Points, in no order, along strands that fork, close into loops and pass close to each other.
In the rows, zero is written as 100.
Points whose rows are less than 68.7 apart are linked; no others are. Some points are linked to none.
k_602: [106 118  95  90  95 122 140  79 118  95 134 105 102 114  83  89 106 141
  57  98 110 140  72 105  98  95]
k_490: [111 107 113 113 126  63  85  99 120 104  71 114 142  82  82 110 103  44
 131 111  88  94 114  89 116 110]
k_210: [ 86 138  92 104 114 129 103  70 117  82  87  76  62 120  77  95 131 133
  73 112 106 132  97 111 116 121]
k_129: [116 105 118  89  91  89  82 154  97  94  57 103 121  71 142  97  80 112
 105  94  55  67 103  77 100  72]
k_429: [ 95 113 125  94  96  70  74 130  86 115 136 101  64 143  60  69 109 111
 116  98 128  91 104 117  54 112]
k_60: [ 81 114  92  97  77 137  99  84 118  93 114  65  85  92  73 104 102 178
  59 112 117 142  90 111  98 115]
k_684: [ 81 112  90  62 108 127  93  67 119 101 121 100  96 109 118  98 118 152
  96 145 109 141  81  88 125  96]
k_412: [104  81  97  89 104 126  90 114  82 129 135  92  95  77 103  69  97 107
 117  76  98  97  85 113  64  77]
k_942: [ 54  87  89  88  81 100  59 110  83 114 106  88 105 129 113 138  72 125
 133 120  73  31 106  87  77  69]
k_961: [106 100 113 115 121  83  85  76 118  99  85 103 151  87  80 100 104  48
 128 111  62 100 121 103 133 108]
k_978: [ 81  88  69  86  87  82  49 124  95 107  93  90 105 119 132 130  71 124
 121  94  77  28 109  82  83  73]
k_43: [111  86  91 141  77 112 108  98  86  79  86  70  81 126  62 114  97  94
  77 126  55 140 128 138 116 130]
k_886: [ 83  98 105  73  99 128 113  76 101  83  86  84  95  88 167  81  90 123
  88 112  84  86  97  71 136  94]
k_930: [114 122  72  83 104  91  96  53  99 122  91 122 104  96 129 145  94 115
  90  63 104  81  74  85 126  98]
k_534: [ 95  75 118 110  77 114 125 101 105  97 125  94 109 104  96  60  92  83
 111  86 113 113 140 118 148  79]
k_649: [ 87  99  87  99  77 121 118  73 114  95 121  77  97  83  71 115  89 166
  54  91 115 140  70 109  93 117]
k_104: [113 105  78  82 102 119 141  85 110 113 143 108 120 112  96  84 110 107
  78 107 110 143  63 100  89  76]
k_679: [ 96 142  90  98 128 109  97  41 117  89  90  96 101  92 110 106 130  75
  96  87  75  95  90 104 109 116]
k_984: [118  94 104 142  82 104 114  77  77  71  95  90  83 144  56 117 107  97
  81 127  60 131 146 126 119 103]
k_108: [113 126 103 107 132  78  83 112 103 105  97 112 106  94  84  85 111  62
 120  84 118  92 104 114  78 114]
k_323: [ 73  92  86  63 106 129 113  61 105  92 102  76  96  95 154  86  89 143
 100 129  97 103  85  75 133  91]
k_511: [ 81  73  97 130 104  90 112 109 123  68  86 106  94  89  91 109  94  74
  78  98 118 113 104  95  72 152]
k_293: [107 116 114 112  72 117 132  99 118  87 107  86  61 141  72  78 106 165
  73 123 112 155 109 105 113 108]
k_467: [ 96 123 106  92 105 132  93  94  89 113 106  75  88  58 122  65 103  95
 107  64  93  72 108 114  96  91]
k_482: [108  90  88  78 115  79 104 103 125  98 102 128 119  91 155 119 104  99
 104 102  84  93  78  87 112  92]
k_719: [116 108 122 119 104  63  89 141  98  96 102 120 121 110  52  96  96  57
 107 101 139 104 129  99  96 109]
k_520: [126 138  97 116  89  98 148  80 113  98 117 105  76 112  77  80 118 128
  68  61 109 109  98 120  83  88]
k_720: [ 93 119 101 109  75 127 115 102 121  85 102  68  62 117  73  85 108 170
  65 119 113 147 103 114 101 119]
k_603: [135 107 112 129  61  97 163 110 112  82 116 116  78 111  77  80  92 124
  72  83 100 127  98 111  85 108]
k_449: [101 106  92  80  98 133  96  85  85 116 109  82  97  62 145  89  97 108
  93  70  87  71  93  94 105  76]
k_186: [ 92 114  87 129  94  81 110 110  89  76 101  91  82  97  67  88  92  81
  76  87 135  66 123 120  43 135]
k_154: [118 111 119 126  55 106 143  94 108  83  93  86  55 145  70  91 109 135
  82 120 103 150 123 104 127 107]
k_960: [104  94  80  75 107 125 132  82 111 118 138 104 115  97 123  80 105 103
  89 107 103 127  75 103 102  78]
k_676: [ 82  96  92  76 115 117  77  70 118  90  74  77  70 113 128  76 116 119
 124 128 104 125  92  79 145 125]
k_86: [100 114  98 114 111 109 122  70 120  92  92  87  58 153  84  73 123 119
 108 111 108 139 121 108 130 108]
k_656: [ 92  89 115 120  80 113 106 114 116  75  87  99  90  97  78 111 105  95
  75 102  91 161  93 116 116 144]
k_480: [113  82  97 130  64  88 149 106 124  73 111  99  74 102  79  88  82 116
  80  82 104 124  91 110  72 137]
k_421: [ 77  74  74 103  88  91  98  76 126  89 106  80  77  78  90 129  94 122
  77  84 121 129  75 107  83 152]
k_38: [ 90  83  67  93  84 113  80 134  76  83  78  84 114 112 127 131  75 116
 124  97  65  51  75  84  75  51]
k_836: [108 106 117  97 110  90  89 110 111 110  77  93 118  55 137  87  96  67
 125  88  81  79 106  98 107 100]
k_531: [ 87  96  92  78 111 128 130  73 121 111 134  98 101 109 122  64 104 120
  92 116 106 131  92  96 128  94]
k_215: [ 87 112 103 110 119 119 107  62 124  95  92  91  91 118 105  70 120  77
 116 106  85 116 120 109 135 118]
k_152: [144 138 117 121  79  73 140  94  92 110 112 109  79 115  76  70 110  92
 116  84  98 114 128 138  82  84]
k_639: [126 118 115 121 101  90 123 109 112  90 107 130 103 110  77  80 108  76
  98  74 110 125 110 120  95 107]
k_267: [102 109  88 107 112  97 105  97  94  86 103 121  93  86  90 115 107  93
  63  71 140  83  94  90  70 118]
k_713: [ 92  96 110  75 102  95 104  84 134  97  90 113 107  91 159 103 109 101
 103 114  71 109  87  90 138 106]
k_226: [126 135  97 107 104  74  96 113  86 108 116 104  70 112  66  77 114 101
 115  67 123  90 102 132  52 100]
k_948: [ 81  66 125  90  88 112  98  85 120  89  81  94 111  97 131  85 104  86
 110 120  89 112 115  85 171 107]
k_283: [ 86 115  89 122  97 118 123  71 116  77  91  76  74  90  72 111 110 119
  63  77  93 127  87 122  90 132]
k_299: [101 137  91 125 109 112 132  68 111  77  94  98  81  98  72 101 118 102
  71  71  92 114  96 124  85 118]
k_909: [103 139  95 111 125 108 114  67 115  86  97 109  96  94  89  99 125  81
  84  73  94 107  92 113  94 113]
k_522: [ 81  77  85  95  88 123  80 114  62 100  87  86 101 104 118 138  80 117
 134 103  78  57  76  81  63  52]
k_724: [ 97 123  92  86  99  83  90  65 115  92  71  79 107  68 160 107 100  85
 106  75  64  63  98  94 110  96]
k_911: [113  85  64  81  98 110 128 106  90 119 122 103 116 114 106 107 116  79
 104 115 127 125  55  93  66  62]
k_527: [ 91  67  60 108  71  87 127  74 116  98 129  89  94  99  80 106  73 130
  64  77 140 102  79  94  74 133]
k_413: [107 111 105  96 118  60  93  92 142  88  55 116 123  89 132 121 112  68
 119 107  61  87  98  83 114 113]
k_774: [126 135 100 133 126  80 117 102  83  77  92 111 101 105  56  91  95  75
 100  89  97  96 116 134  58 119]
k_973: [112 114 118 122  88 104 133  99 119  84 107 124  93 117  78  87 109  93
  82  83 100 145 107 116 114 112]
k_15: [ 86 135 128 106 104  79  70 141  87 109 110  97  83 114  60  90 114  79
  80 117 133  79 123 112  60 128]
k_634: [109 109 116 103 121  85  78 127  96 120  99  86 107  75  93  72  96  66
 140  82 103  91 107 124  90 110]
k_124: [109  95 111  83  91 125 112 122  87  95  85 104 122  75 160  90  87 105
  91 109  63  83  96  82 119  70]
k_795: [ 95 107 129 113 101 121 101 100  94  96  79  82 119  71 111  64  91  65
 117  95  88  86 131 108 137 100]
k_5: [104 123  97 100 129  64  87 100 118  88  72 126 108  88 120 130 118  73
  98  98 110  67  97  78  88 112]
k_559: [ 99  71 139  95 104  83  67 164  86 125  82  94 114  64  97 100  77  92
 133 113  97  83 108  76 106  93]
k_440: [ 51  80 149  82 121  92  71 119  79 118 117  79  83  97 100  99  80 126
 119 117 104  61  85  80  71 108]
k_427: [101  62  82  94  96 118 110 145  85 108  91  95 118  93 140 114  92  84
 129 125  82  91  73  92  75  55]
k_742: [ 83  87 118 121 103 119 103  80  96  74  86  74 118  98  86  70  93  64
 124 104  91  85 147 111 151  93]
k_220: [124 120  84  98  99  93  96 101  94 119 133 108  77 106  72  75 116 114
 102  51 123  92  95 121  62  83]
k_528: [134 142 109 122  84  89 154  82 110 103 110 106  72 119  83  70 117 109
  92  80 101 115 120 127  86  87]
k_506: [ 89 104  71  59  89 103 114  67 110  92 103  91 115  98 162 118  84 134
 100 109  67  91  72  97 132  78]
k_292: [100  97 122 101 103  84  85  97 130  89  58 122 121 100 102 133 129  71
 100 123  69 128  91  91 145 123]
k_357: [ 99 126  93 114 109 120 108  86 111  84  78  75  52 145  71  83 124 133
  88 123 108 146 112 112 121 119]
k_918: [ 84 127  92  63  97 129  70  87 110  88  97 104  86  92 112 119 126 159
  82 144 107 139  89  92 123 107]
k_123: [114 119 119 134  83 104 135  84 108  77  95 111  87 132  67  95 111  89
  92  98  84 139 127 125 117 109]
k_310: [112  95  53  79  96 106 130  88  84 119 111 102 116 114 103 135 111  92
  97 110 134 116  48  92  81  60]
k_736: [ 98  96  85  73  89 114 121 104  97  83  86  91 121  88 169 103  79 121
  88 111  55  80  80  92 119  69]
k_451: [105 111  85  83  91  82  80  92 102 100  78  86 104  69 158 116  88 102
 107  59  72  52  95  90 101  84]
k_247: [ 99  94  88 135 106 120 100  95 100  79  81  78  89 107  70 109 101  91
  73 115  51 140 110 135 100 148]
k_782: [123 113 120 125  88  69 103 147  89  88 105 123 101 119  55  83  91  74
  98  95 137 100 127 109  75 115]
k_606: [102  95  71  85  91  76  60 109  94 107  85  94 105  96 146 128  75 115
 117  67  81  38  99  85  92  77]
k_891: [ 96 109  98  97  81 125  78 120  98  80  80  89  79 119  73  95 118 119
  82 138 124 162 118 112 148 127]
k_46: [110  98 117 120  75  91 136  82 108  94 119  94  91 127  86  70 103  82
 121  90 107 119 150 129 138  78]
k_195: [ 99 114  98  80 100 150 106  87  75 103 102  83  95  76 146  76  97 117
  77  89  89  72  96  79 110  69]
k_783: [105  95  84  82 119  62 103 120 134  79  86 144 118 110 140 137 102 108
  92 111  90  81  78  79 111  97]
k_9: [ 81  61 104 121 105 113 106  75  98  60  85  69  95 124  81  78 102  80
 130 100 100 102 137 102 158  89]
k_620: [ 92  95  89  82 108 156 129  87  85 105 113  80  99  85 139  62  90 118
  81 107 100  91  94  84 117  74]
k_670: [ 69  69  80 114 102  84 100  83 124  77  94  90  82  82 102 130  98  92
  74  92 120 109  87  99  77 156]
k_447: [ 94  87 121  93 100  96  94 123 117  79  74 132 105  88 111 138 115 109
  77 126  89 149  77  94 124 132]
k_384: [ 84 102  78  97  76 111  85 114  70 123 113 128 107 116 105 158  99 103
  54 125 116  53 116  96  77  84]
k_810: [114 122 110 124 113  89 117  72  86 103 110  88 109 116  78  73  89  73
 133 106  74  98 151 152 114  91]
k_615: [ 99 132 112 103 128  73  67 129  90 108 101 100  95 109  68  91 112  67
 107 107 135  79 114 108  64 121]
k_89: [112  60 106  91  99 108 111 124 105 121 115 118 137  79 134  88  89  75
 112 108  92 114  97  96 116  78]
k_939: [ 55 100 127  75 103  87  55  94  84 134 149  99  84 122  82 102 110 113
 110 114 122  69  98 101  63 103]
k_130: [104  80  58  85  96 114  82  82  71 142 126 106 101 115  95 121 108  99
 113  93 124  85  76  88  65  64]
k_730: [ 98  75  79 118  76  89 134 102 120  75 121  99  85  96  86  90  81 112
  65  81 131 105  90  95  61 136]
k_143: [108 114 101 142 126  95 116  96  97  67  85 113 106  97  63 102  94  72
  89  93  86 108 112 120  69 134]
k_903: [ 89  59  87  91 101 105  90 141  93 120 110 103 112 114 125 111 103  81
 135 145 105  89  93  87  60  62]
k_641: [ 94 127  92 115  89  86  87 115  72  92 110  97  71 106  55  90 105 100
  73  80 144  62 117 116  46 119]
k_867: [104  87  83 124 125 108  98  65  95  85  86  81  75 160  73  84 112  95
 127 121  83 126 133 111 142 103]
k_981: [110  72 123 101  99  81 101 113 126 102 107 136 139  94 101 109 108  67
 104  97 106 129 104  88 140  95]
k_503: [ 95  76  73 108  74 102 127  71 113 100 121  82  99  88  71 115  73 150
  60  73 127 121  66 101  82 126]
k_586: [108  76  65  80 102 103  91 104  88 119 111 100 110  91 143 123  93 101
 115  93  92  70  75  90  83  63]
k_624: [ 90  68 116 105  93 139 130 103  92  92 111  96 105 102 111  51  83  98
  98  98 113 109 130  96 152  82]
k_24: [ 82  77 102  94  91 103  89 118 116  79  86 104  90  67 111 132 104 123
  75 120  98 152  76 106 101 145]
k_329: [ 77  98  84 108  95 111 103  68 116  84  92  73  78  73  83 129 102 126
  68  76 104 128  74 114  96 143]
k_477: [ 96  96 109 114  64 120 103 120 106  77  90  83  81 108  71 102 104 114
  73 119  96 168 110 124 132 136]
k_168: [ 97  94 121 108 104  90  84  77 128  96  72 107 131 100  94 114 125  54
 114 119  63 117 109  96 152 113]
k_856: [104  92 141 105 105 101  76 145  80 119  93  79 110  69  81  77  83  78
 135  83 101  96 108 118 110 101]
k_265: [100  83  69 106  66 112 114 119  80  97 135 108  99 114  76  91  92 103
  51 107 140  83  92  85  44  99]
k_52: [ 99  88  52  88  90 111  92  89  67 138 109 115 101 136  97 143 108  92
 101 113 130  80  81  85  73  63]
k_271: [103 113 130 100  98 107  95 103 102  98  61  87 120  57 138  80  92  71
 112  98  69  78 117  92 123  98]
k_781: [ 90 124  92  70 111 119  65  85 114  90  79  93  73 110 117  95 135 132
 103 139 111 138  93  87 138 124]
k_214: [119  96  98  96 104  93  89 136  92 109 133 131  99 116  84  76 108  89
  93  96 134 102 102  93  58  95]
k_204: [128 111 115 112  96  81 108 121 104 111 120 113 104 104  80  68 100  74
 123  72 114 116 118 131  95  97]
k_8: [109  90 103  87 112  89  84 122 106 115 100 107 110  64 145  95  97  86
 119  88  93  76  97  91  92  90]
k_290: [ 82  82 139  89 116 111  74 146  67 102  93 101 103  93 106 111  80 126
 131 127  80  74  80  67  66  73]
k_674: [110 116 110 135 129  92 101  92 104  78  85 122 126 102  62 105 102  58
 102 100  79 116 113 113  96 123]
k_184: [110  89 108 133  72  84 122 139 104  75 107 117  93 107  75  78  80  80
  78  97 136  95 124  99  65 133]
k_897: [ 94  61  85 121 118 111  99  71  98  73  78  66  78 141  76  78 105  94
 141 105  96 122 124 103 155 102]
k_109: [ 61  71  88  91  87 113  76  99  68 118 106  89  98 119 111 137  86 112
 143 122  95  54  90  87  60  62]
k_171: [ 49  73 129  78 108 100  69  96  75 125 143  87  89 109  91  98  87 121
 126 117 113  65  87  94  57  97]
k_850: [ 81 115  89  73  88 128  86  82 103  90 103 103 100  77 103 143 109 168
  72 132  98 139  73  99 110 106]
k_313: [114  95  60  99  94 118 129  72  73 126 106 110 119 105  74 130  80 128
  55  86 140 106  61  84  87  97]
k_760: [110 112 100  96 126  54  78 121 123 108  75 119 115  84 124 112 109  68
 120 111 106  69 110  78  93 105]
k_100: [108  87  96 131 118  96 109  51  86  82 103  90  87 155  72  88 103  92
 128 121  73 110 157 118 131  88]
k_701: [103  99 146  93 107  75  64 161  79 117  52  83 105  62  91 105  78  96
 130 111  82  77 103  67 111  97]
k_493: [119 115 134  87  88 109  94 134  88  94  60 112 126  79 143  88  91 103
  92 104  60  77 112  75 127  66]
k_179: [119 102 107 135  92  95 122  59  83  79  98  95  77 158  62 105 113  94
 106 125  75 126 152 116 124  88]
k_47: [124  84 128 109  76  85  97 141  86 120 130  92  97 100  75  63  83  92
 137  72 109 114 120 137  99  82]
k_280: [ 97  94  49  78 114  74 105 118 116  78 100 130 129 132 136 145  93 109
  95 118  95  71  71  86 106  80]
k_993: [108  75 146  97 100 114  74 161  67 120  93 108 123  68  96  96  83 100
 122 108  87  97  97  80 105  73]
k_721: [112  95  57  85 103 107 125  84  77 112 111 117 117 111  95 140  98 108
  71 105 133 105  59  82  82  77]
k_224: [115 110  61  89 107  94 102  69  82 124  89 137 106 112 120 155  81 120
  81  77 116  78  75  79 117 100]
k_159: [123  89  71 106  82 111 135 121  87  90 132 119 105 117  74  85  95 106
  62 102 130 111  72  84  52  92]
k_572: [ 98 112  86  70 108 113 117  67 108  97 121 119 111  92 111 131 108 133
  73 108 103 129  60  93 111  93]
k_983: [ 90 116  74  62  94 105 103  40 111 114 111  93 107  98 148 124  92 139
  96  98  86  95  77  87 143  88]
k_629: [118 111  71  96  93 120 132  64  91 124 124 101 119 107  68 110  96 138
  53  73 126 115  61  99  95  84]
k_29: [118 122 106 118 135  79  93  91  93 107 104  93 132  97  70  80  85  59
 135  99  71  94 126 140 106 106]
k_37: [103 111 107 126 140  84  93  95 110  77  65 124 122  87  84 121 109  58
  94 111  88  97 103  87  87 133]
k_98: [109 103 122  95 101  60  75 147 100 109  43  85 119  54 112 102  77  80
 133 107  73  67 116  76 108  98]
k_183: [ 91 105 101  94 107 117 128  75 131 101 119  97  78 133 102  60 112 123
  97 105 114 136 109 103 131 103]
k_469: [ 96  93  34  81  97  91 101 117  97 101  99 109 121 144 129 150  94  95
 112 117 107  63  73  94  99  63]
k_842: [ 94 105 105  84 116  56  62 144 119 124  83 103 103  89 123 107 101  85
 129 124 104  57 123  77  90 100]
k_596: [ 93  79 109  92 107 155 131 100  82  94 101  97 105  97 129  52  82 111
  89 114 109 106 109  78 140  83]
k_363: [104 129 104 111 130 101  96  78 108 104  96  90 118  81 104  71 103  57
 127  92  75  90 116 125 106 110]
k_757: [132 138 103 125 106  70 114 118  77  87  97 106  82 112  57  82  99  85
 105  86 115  91 113 132  50 113]
k_667: [105  80 125 102  98  72  79 133 101 111  85  83 138  51  79 100  87  59
 134  96 100  87 121  95 133  88]
k_612: [118 106  64  81 104 115 115  67  94 134 135 106 112  99  97 106 108 115
  79  71 119 105  67  98  94  73]
k_876: [ 99 135  88  89 114  87  87  42 117  92  82  90 107  81 137 118 117  73
 107  77  70  76  90  95 109 108]
k_946: [109  88  81  77 110  99 107  98 107 112 116 110 115  81 154 109 100  98
 103  92  88  87  78  93 100  78]
k_852: [ 90  97 126  87 115  91  54 128  80 114  90  79  87  64 119 100  92 106
 130  87  93  61  89  87  74  99]
k_140: [114 112  83  91 118  96 100  86 101 103 115 128 102  89 104 114 116  95
  78  66 126  89  82  90  87  99]
k_570: [ 92  97 105 122 124  94  91  95 115  72  53 114 108  82  96 138 116  73
  81 114  74 113  86  90  96 144]
k_752: [ 97 115  95  99 122  73  95  88 120  69  65 127 102  90 123 149 117  91
  84  93  93  81  81  78 102 120]
k_582: [ 78 100  86  56 103 120 100  68 118  98 112  95 104 106 145 102 106 145
 111 152  91 130  81  88 132  91]
k_103: [ 99 125  91 106 107 122 129  73 109 114 113  71  72  96 106  46 109 107
 108  71 107  84 125 128 102  82]
k_974: [111 105  79  84 113  94  68  88  91 128 116 113  95  86 116 114 110  95
 108  64 123  69  90  92  81  89]
k_535: [107  79 117  91 103 101 112 104 122 112 114 125 128  89 126  88 105  77
 106 100  98 125  99  98 132  96]
k_697: [113  70 118 103 100  65  87 130 119 111 111 125 141  85  85 102 101  58
 121  95 124 110 119  88 126  87]
k_76: [ 94  81 111 131  97 100 113 110 116  67  80 111  97  93  79 112 100  79
  79  94  97 141  95 105  96 148]
k_181: [ 89  71 132 100  83 101 100  92 119  93  78  96 132  76 122  95 101  71
 111 109  82  98 122  87 166  96]
k_241: [ 81  73 112  81  98 112  77  81 114  84  56  79  89 110 135  83 103 102
 124 131  91 116 105  76 166 124]
k_849: [106  90 113 104 118  55  79 115 111 114  77  91 145  65  73 106  88  45
 141 110  95  86 122  91 127  98]
k_231: [ 96  96 117 112 113  94  84  69 111  99  73  82 148  78  92  89  89  54
 126 119  45  84 129  98 138 109]
k_504: [106 118 101 129 119 103 129  56  98  96 101  89  89 132  87  67 102  82
 130 110  81 106 152 134 116  95]
k_455: [ 82  68 133  87 109  80  63 161  93 130  92  96 101  84 107 100  79 105
 132 132  98  74 112  73  89  92]
k_212: [ 93 103 125  87  99 127 108  92  92  75  58  98 102  92 155  70  92 107
  88 111  85  83 112  61 143  93]
k_659: [ 91  96  63  94  83 116  95 101  63 128 106 124 105 134  99 153 103 100
  71 124 127  67 100  88  77  73]
k_976: [ 91  67 119  96 103 134  88 127  67 118 125  93 100  85  91  73  89 110
 129  97  95 103  79 102  52  73]
k_281: [ 91 116 110 109 112 119  86  82 111  86  76 102  97 119  87 105 133  76
  89 124  75 139 104 110 140 131]
k_749: [ 96 110  97 120 112 129  85  95  97  80  72  87  96 109  75 111 121  83
  72 128  60 140 103 123 123 144]
k_107: [ 99 121  97 118 112 110 139  64 115 103 102  83  69 122 101  51 110  99
 116  90 104 105 137 125 111  91]
k_351: [112 107  61  90 100  95  74  86  75 141  91 135  96 127 120 146  86 109
  96  83 119  54 100  80 102  91]
k_882: [ 98  81  88 115  77  98 120 127 101  83 125 113  93 101  87  82  86  93
  56  99 141  85 113  92  53 127]
k_370: [107 101  59  86  97  79  63  92  89 128  96 119 102 119 134 140  83 109
 114  79 101  42 101  82 101  82]
k_715: [ 98 126  79  75  99 102  98  38 110 119 100  93 100  86 143 120 101 113
  94  66  92  82  85  89 135  96]
k_339: [105 103  86 142  94  77 130 101  98  66  95  94  83  99  69  89  79  81
  91  90 112  86 122 122  44 138]
k_485: [ 83 102 100  83  98 113  96  94 110  80  95 108  91  71 107 137 111 140
  66 112  98 143  68  99 105 127]
k_377: [ 89 103 101  89 110  98  59  93  79 129 128  80  70  87  78  83 100 116
 133  52 118  74  85 118  64  99]
k_638: [ 96  91 127  93  97  96  90 104 127  92  81 130 112 101 109 124 128  92
  92 122  85 147  87  93 150 121]
k_341: [ 75 129 125  95  87  92  60 127  81 114 129 103  81 112  66 102 119 101
  68 111 134  72 116 108  56 116]
k_197: [ 84 100  97 108 116  90  95  88 115  67  64 111  92  76 111 149 114  97
  74  99  90 107  74  92  96 140]
k_446: [115 130  89 115  84 106 143  66 112 102 114  92  86 106  66  96 107 146
  50  54 114 105  87 116  92  93]
k_228: [ 94 113 103  86 101 124  74 102 108  90  79  99  78 121  92  93 131 115
  94 137 113 155 107  99 149 126]
k_343: [125 106 119 147  66  89 146  93  96  70  91 106  87 115  60 105  91  88
  91  96  77 130 123 124  92 117]
k_73: [ 76  86 113  82 107  69  59 154 112 125  97  95  96  95 125 110  88 108
 129 138  90  55 120  77  83  89]
k_581: [103  74 140  97 103 138  83 148  59 116 108 107 116  79  94  87  87 106
 122 108  84 107  83  90  78  70]
k_276: [ 77  86 132  90 117  99  69 117  77 117 123  78  72  91  81  75  91 120
 134  74 108  83  82 112  60 107]
k_448: [146 126 126 124  65  63 135  91  84 106 116 102  93 119  70  83 102  78
 128  93 101 115 139 138 104  77]
k_740: [100  75 127 100  86  73  98 108 127 100  62 100 141  60 117 109  93  65
 123 105  72  89 120  83 150  91]
k_411: [112  58 101  93  96 121 117 139  84 113  99 106 134  78 140  97  85  82
 114 124  79 106  84  94 103  62]
k_677: [124 107 124 117  70  73 127  97  89 101 123  85  99 111  75  77  97  74
 132  88 105 110 149 146 120  72]
k_845: [ 99 125  84  93 105 130 107  67 104 126 121  71  82  77 109  63 109 109
  99  53 108  74 108 119 104  80]
k_362: [114  84  53  83  98 121  99  74  78 149 126  95 109 102 103 114 102 105
 105  78 114  95  66  94  83  61]
k_381: [ 93  94  90  83 108  98  53  86  76 140 126 101  84  98  91 103 101 110
 125  65 127  66  92  96  70  92]
k_546: [125  94 106 154  73  71 144 105  95  68  90 101  86 103  63  97  76  81
 105  96  92 106 123 123  63 131]
k_799: [ 65  82 167  91 129  92  75 139  75 113  96  84  85  94  87  94  79 119
 121 115  99  77  81  69  84 113]
k_141: [ 92  96 109  81  89  74 101  94 145  82  58  99 117  92 162 101  97 101
 108 104  46  89  97  92 135 106]
k_910: [ 86  94 166  89 124 101  70 148  70 109  89 102  96  87  92 102  82 123
 126 111  85  88  76  67  87  94]
k_947: [ 76 109  99  97  78 107  69 108  70 126 115 118  96  98  90 139 104 101
  52 107 132  54 122  98  70 104]
k_664: [ 91 104  86 101 102  96  87 103  82 101 106 121  95  93 100 129 105  93
  56  93 144  61 110  85  72 109]
k_346: [104  90  96  89  97  98  74 149  85  89  78  98 114  87 138 114  77 123
 113  96  57  56  88  77  77  61]
k_125: [116  94  97  97 110 102 127 109 108  90 123 138 110 101  97  97 105  98
  68  93 117 131  77  91  86 106]
k_688: [116  99  84  90 104 109  95 104  99 129 142 101  92  91  96  69 109 106
 107  63 111  97  90 117  68  75]
k_926: [ 91 129 101  92 102 124 121  71 124  92 116  96  81 111  85  94 121 143
  61  96 111 138  85 103 114 110]
k_530: [141 101  97 117  73  97 145 127 101  88 129 131  94 117  73  72  92 113
  74  83 114 118  90 101  68  98]
k_442: [100  81  43  79  96  99 109 112  94 102  98  91 119 112 144 135  87 101
 123 103  84  74  63 101  95  59]
k_259: [ 69 113 119  84  89  95  58 103  76 126 147 111  83 128  62  99 115 113
  87 107 129  74 103 102  53 102]
k_274: [ 83  90 125  88 111  81  68 124  89 123 137  91  72 118  75  67  99 111
 132  89 123  89  93 113  58 110]
k_868: [ 97 119  96  85 124  65  51 103  98 118  91  88  93  82 118 116 109  80
 128  90 114  49 101  90  75 103]
k_236: [100  67 145 103  95  90  77 156  78 120 118  84 101  91  65  73  77  95
 138  84 111 107 106 116 100  95]
k_661: [120  71  78  86 105 108 119 121  95 120 131 119 124 109 113  91 105  75
 107 116 113 126  74  95  73  72]
k_780: [114  83 121 106  99  66  83 146 106 109 115 136 131 107  73  99  99  63
 103 107 142 106 124  82 104  98]

A fork is a point with three links, a tip a point with one. Leave the first point through the second and follow the links. Name the first fork or tip that comes.
k_930; k_715: k_606
k_615; k_108: k_641
k_89; k_535: k_882
k_130; k_52: k_429
k_782; k_719: k_903
k_679; k_909: k_781
k_527; k_503: k_154
k_973; k_639: k_290
k_143; k_674: k_559

A tip is a point with one link. Name the tips that can be reached along the links from each point below, in the order of the rows.
k_606: k_667, k_231, k_212, k_740
k_528: k_363, k_281, k_446, k_141
k_976: k_98
k_108: k_641, k_290

How many points has the smallest loop of links through each point below? Write none if it is on no loop.
k_530: 7
k_757: 21
k_960: 9
k_606: 18
k_377: none
k_442: 7
